The views of a scene show one set of named points, each view turned or mirrored, and shifted as a whole, with a little noise and some points left out.

Scene 1
View 1
<209>: [-15,39,14,16,21,-2,-37,-8,-1,23,-4,10,-13,1,32,4,1,0,19,-12,0,-5,1,10,14,-14,4]
<96>: [-16,41,15,25,22,-9,-38,-10,6,38,2,27,1,-6,28,11,-5,7,23,-15,10,-11,-5,4,7,-14,1]
<143>: [-19,6,5,-32,22,17,-59,-24,-18,-54,-55,-10,-30,-3,23,-13,40,-21,8,24,-75,2,12,14,28,-11,9]
<71>: [-8,29,10,20,11,10,-28,3,-7,16,1,8,-17,6,14,5,-11,7,2,-9,8,-1,-10,11,6,-13,1]
<170>: [-19,64,22,36,27,-18,-29,-8,10,65,18,18,-6,2,49,8,-10,1,34,-32,32,-7,3,12,16,-19,5]
<49>: [-14,23,8,-3,18,12,-40,-8,-11,-12,-23,-5,-26,4,23,-4,13,-8,6,4,-28,1,3,15,17,-13,5]
<95>: [-20,35,13,8,26,-4,-45,-18,0,15,-15,13,-10,-4,34,2,11,-4,25,-7,-15,-6,4,8,16,-15,5]
<230>: [-8,-28,-2,-3,7,12,-70,-21,-5,-36,-47,60,29,-31,-33,21,9,25,-4,33,-54,-27,-28,-26,-19,-3,-11]
<169>: [-12,14,6,-4,16,12,-46,-13,-10,-16,-27,8,-17,-3,14,0,13,-2,6,9,-33,-4,-3,8,11,-12,3]
<74>: [-10,28,11,35,12,-4,-36,-3,4,40,8,41,12,-8,4,20,-20,22,11,-12,21,-17,-20,-6,-9,-12,-5]
<48>: [-23,34,13,-6,30,-5,-53,-25,-1,1,-28,7,-15,-6,43,-3,26,-14,30,-1,-35,-5,13,11,25,-15,8]
<181>: [-7,4,4,13,8,12,-45,-4,-6,-4,-18,32,3,-9,-9,14,-6,17,-3,11,-15,-13,-20,-6,-7,-8,-5]
<132>: [-16,26,10,2,22,3,-45,-14,-6,0,-20,8,-15,-2,26,1,12,-4,15,0,-23,-4,2,9,15,-14,4]
<173>: [-15,43,14,13,19,6,-28,-2,-8,18,-1,-7,-29,10,36,-3,0,-6,12,-15,3,4,4,21,19,-16,7]
View 2
<181>: [34,7,-15,16,14,21,21,19,-17,-4,4,20,-28,4,11,1,-1,5,1,2,7,28,2,-7,7,-7,0]
<132>: [37,1,-21,39,-2,9,10,-31,2,10,13,2,-20,-7,15,-1,19,-6,-7,-3,2,11,3,-12,15,9,11]
<71>: [14,-7,-17,13,2,9,15,-16,16,-6,23,6,-22,4,14,9,32,15,-10,4,5,16,32,-3,11,-16,7]
<209>: [24,-3,-19,25,-3,21,13,-32,15,0,11,0,-20,-12,9,15,35,-2,-9,0,-6,13,27,-10,16,-3,16]
<96>: [22,1,-16,16,2,39,18,-20,12,-7,-3,6,-21,-18,4,28,37,-5,-4,1,-14,21,37,-11,17,-9,19]
<169>: [40,1,-21,37,2,2,10,-19,-5,10,18,6,-21,2,17,-9,6,0,-7,-3,10,14,-6,-10,11,8,4]
<49>: [36,-3,-23,42,-2,-6,6,-34,3,12,25,1,-20,2,19,-12,14,2,-10,-2,12,9,-2,-9,12,10,7]
<95>: [34,0,-20,37,-3,21,11,-37,7,8,6,-1,-19,-16,9,10,28,-11,-6,-3,-6,12,13,-14,18,7,17]
<230>: [65,26,-13,30,26,29,25,52,-58,7,-20,33,-31,3,11,-12,-44,-11,13,-3,9,39,-43,-14,3,11,-8]
<143>: [66,4,-28,72,-5,-24,-1,-46,-17,35,26,-2,-18,2,25,-39,-14,-14,-8,-11,22,1,-49,-16,13,41,1]
<74>: [17,5,-11,0,12,46,25,14,2,-18,-8,17,-26,-10,2,32,28,4,0,5,-11,31,41,-7,12,-24,12]
<173>: [18,-9,-21,26,-6,5,10,-43,25,1,27,-4,-18,-5,14,9,41,6,-14,1,2,7,31,-7,15,-5,14]
View 3
<132>: [-8,-28,3,-8,4,-12,-6,11,27,-1,-1,-21,3,-18,28,12,-8,12,2,22,-7,18,11,9,-42,12,-19]
<95>: [-15,-36,0,-7,3,-5,-11,7,29,-2,1,-27,8,-25,28,9,-12,7,11,27,-2,20,5,-1,-40,9,-32]
<181>: [24,-21,-10,-12,8,-2,0,6,27,12,-1,-14,-11,7,-10,-5,9,-5,0,22,1,-7,-1,23,-47,15,-6]
<169>: [1,-21,7,-9,4,-21,1,13,29,3,1,-13,-3,-12,23,13,-2,17,-8,17,-11,12,13,21,-48,18,-6]
<209>: [-10,-38,-8,-12,3,5,-16,13,21,-3,-9,-27,4,-12,26,4,-8,1,15,22,-3,21,4,-5,-33,-1,-39]
<71>: [5,-30,-16,-17,3,7,-15,21,13,0,-20,-19,-5,10,17,-1,1,-1,9,11,-8,14,6,4,-30,-8,-33]
<230>: [42,-8,7,-2,14,-21,24,-16,51,25,28,-8,-12,-4,-40,-4,17,-4,-17,38,11,-31,-9,48,-69,49,32]
<173>: [-14,-36,-9,-15,-1,1,-20,25,13,-7,-19,-23,2,-6,41,9,-8,10,11,11,-13,30,14,-5,-28,-9,-42]
<170>: [-22,-55,-23,-14,3,33,-34,10,15,-7,-17,-43,12,-16,27,-8,-16,-15,40,29,8,29,-8,-32,-18,-18,-74]
<48>: [-23,-33,13,-3,3,-19,-5,6,35,-5,8,-26,11,-39,39,19,-17,21,3,29,-6,27,11,3,-45,19,-23]
<74>: [16,-40,-26,-14,10,30,-17,1,22,9,-7,-31,-1,6,-16,-19,4,-27,27,33,16,-4,-17,-4,-33,-3,-42]
<49>: [-7,-23,6,-11,0,-21,-3,19,24,-3,-5,-14,-1,-12,37,17,-5,20,-7,11,-16,21,18,17,-42,10,-13]
View 4
<74>: [13,-6,28,20,2,-19,36,15,35,-11,22,6,-4,-25,-3,-47,-31,27,29,-10,26,16,-9,-17,1,-1,-14]
<170>: [0,-20,39,41,4,-6,42,41,30,-33,18,10,9,-42,-23,-76,-7,3,-3,-9,15,-28,14,-28,-8,-7,-23]
<48>: [-4,16,12,22,-10,11,19,4,19,-20,27,-10,27,-8,7,-16,1,-9,-25,27,-22,-24,27,-12,2,-3,-9]
<173>: [-8,-5,11,29,5,23,14,30,23,-15,13,-9,7,-25,-11,-30,-8,-16,6,4,-13,-31,8,-30,0,-6,-16]
<95>: [-1,8,16,22,-5,5,22,10,23,-19,25,-5,20,-14,2,-27,-6,-2,-12,17,-11,-17,18,-15,1,-3,-11]
<143>: [-7,40,-18,2,-14,34,-9,-20,11,-3,29,-31,34,19,29,41,1,-23,-24,51,-53,-19,26,-4,11,0,2]
<209>: [-1,-1,17,26,-1,8,23,21,25,-16,21,-4,10,-21,-6,-34,-10,-3,2,7,-3,-17,9,-22,0,-4,-14]
<169>: [1,19,-2,10,-6,15,7,-3,20,-4,24,-17,15,0,14,6,-13,-4,4,23,-20,-5,8,-12,8,0,-5]
<71>: [1,-4,10,22,6,12,15,22,27,-6,13,-7,-2,-21,-5,-24,-21,-1,27,-2,-1,-7,-6,-27,3,-4,-14]
<49>: [-4,13,-2,15,-2,25,5,7,19,-7,19,-18,15,-5,7,1,-9,-14,2,21,-25,-18,9,-18,5,-3,-8]
<132>: [-1,12,7,17,-5,13,14,6,21,-11,23,-11,17,-8,7,-11,-9,-5,-4,19,-17,-13,12,-14,4,-2,-9]
<96>: [5,-4,28,26,-1,-8,34,20,30,-20,23,3,8,-24,-7,-48,-15,11,4,0,11,-7,8,-18,-1,-3,-15]
View 5
<170>: [-6,16,-31,9,-15,6,-9,21,-32,16,29,18,-40,-59,26,-9,66,-38,30,29,-11,-42,-9,-19,23,4,2]
<96>: [4,18,-27,7,-7,1,-6,10,-19,15,24,5,-23,-30,20,-10,44,-20,21,21,5,-19,-16,-24,25,0,-1]
<95>: [-5,18,-20,-3,4,8,3,-13,-17,13,19,-12,-15,-18,26,-7,37,-21,-1,4,-4,-10,-27,-13,22,7,14]
<48>: [-10,21,-16,-12,11,17,9,-29,-20,16,15,-26,-10,-14,34,-7,35,-26,-18,-4,-11,-1,-36,-3,21,13,26]
<173>: [-16,4,-19,-3,6,-7,7,-8,-14,4,21,8,-23,-24,15,3,42,-21,-1,-2,-23,-42,-19,-17,17,13,12]
<169>: [-3,10,-14,-6,14,-4,11,-28,-1,5,14,-18,0,11,13,-2,15,-2,-15,-12,-2,-2,-31,-18,21,7,13]
<74>: [16,17,-29,17,-15,-12,-11,23,-7,11,24,14,-19,-20,7,-11,35,-4,35,27,24,-15,-8,-39,30,-11,-18]
<230>: [35,27,-16,5,6,-8,3,-19,19,11,9,-38,27,51,3,-16,-17,32,-2,2,58,58,-34,-38,39,-18,-11]
<143>: [-14,12,-3,-23,33,8,25,-62,0,4,6,-46,15,31,24,2,3,-4,-51,-36,-15,15,-50,-1,17,18,37]
<181>: [17,13,-20,9,1,-17,2,-2,10,3,16,-5,2,17,-1,-5,9,15,9,4,27,5,-20,-37,29,-9,-11]
<49>: [-11,6,-13,-9,16,-5,13,-27,-3,3,15,-12,-5,3,14,3,22,-8,-18,-16,-13,-16,-30,-14,18,12,16]
<209>: [-5,12,-22,1,1,-1,1,-4,-16,9,21,1,-19,-24,19,-4,41,-20,6,7,-8,-24,-21,-19,21,6,8]
<71>: [-4,4,-20,6,2,-17,3,1,-4,0,21,14,-16,-12,3,2,31,-5,10,3,-5,-34,-14,-30,20,4,-2]

Which points are out of place in each view (at most two, in the order of its rows)? Write - if all are in place.
view 1 => -
view 2 => <71>, <169>
view 3 => <74>
view 4 => <48>
view 5 => <181>
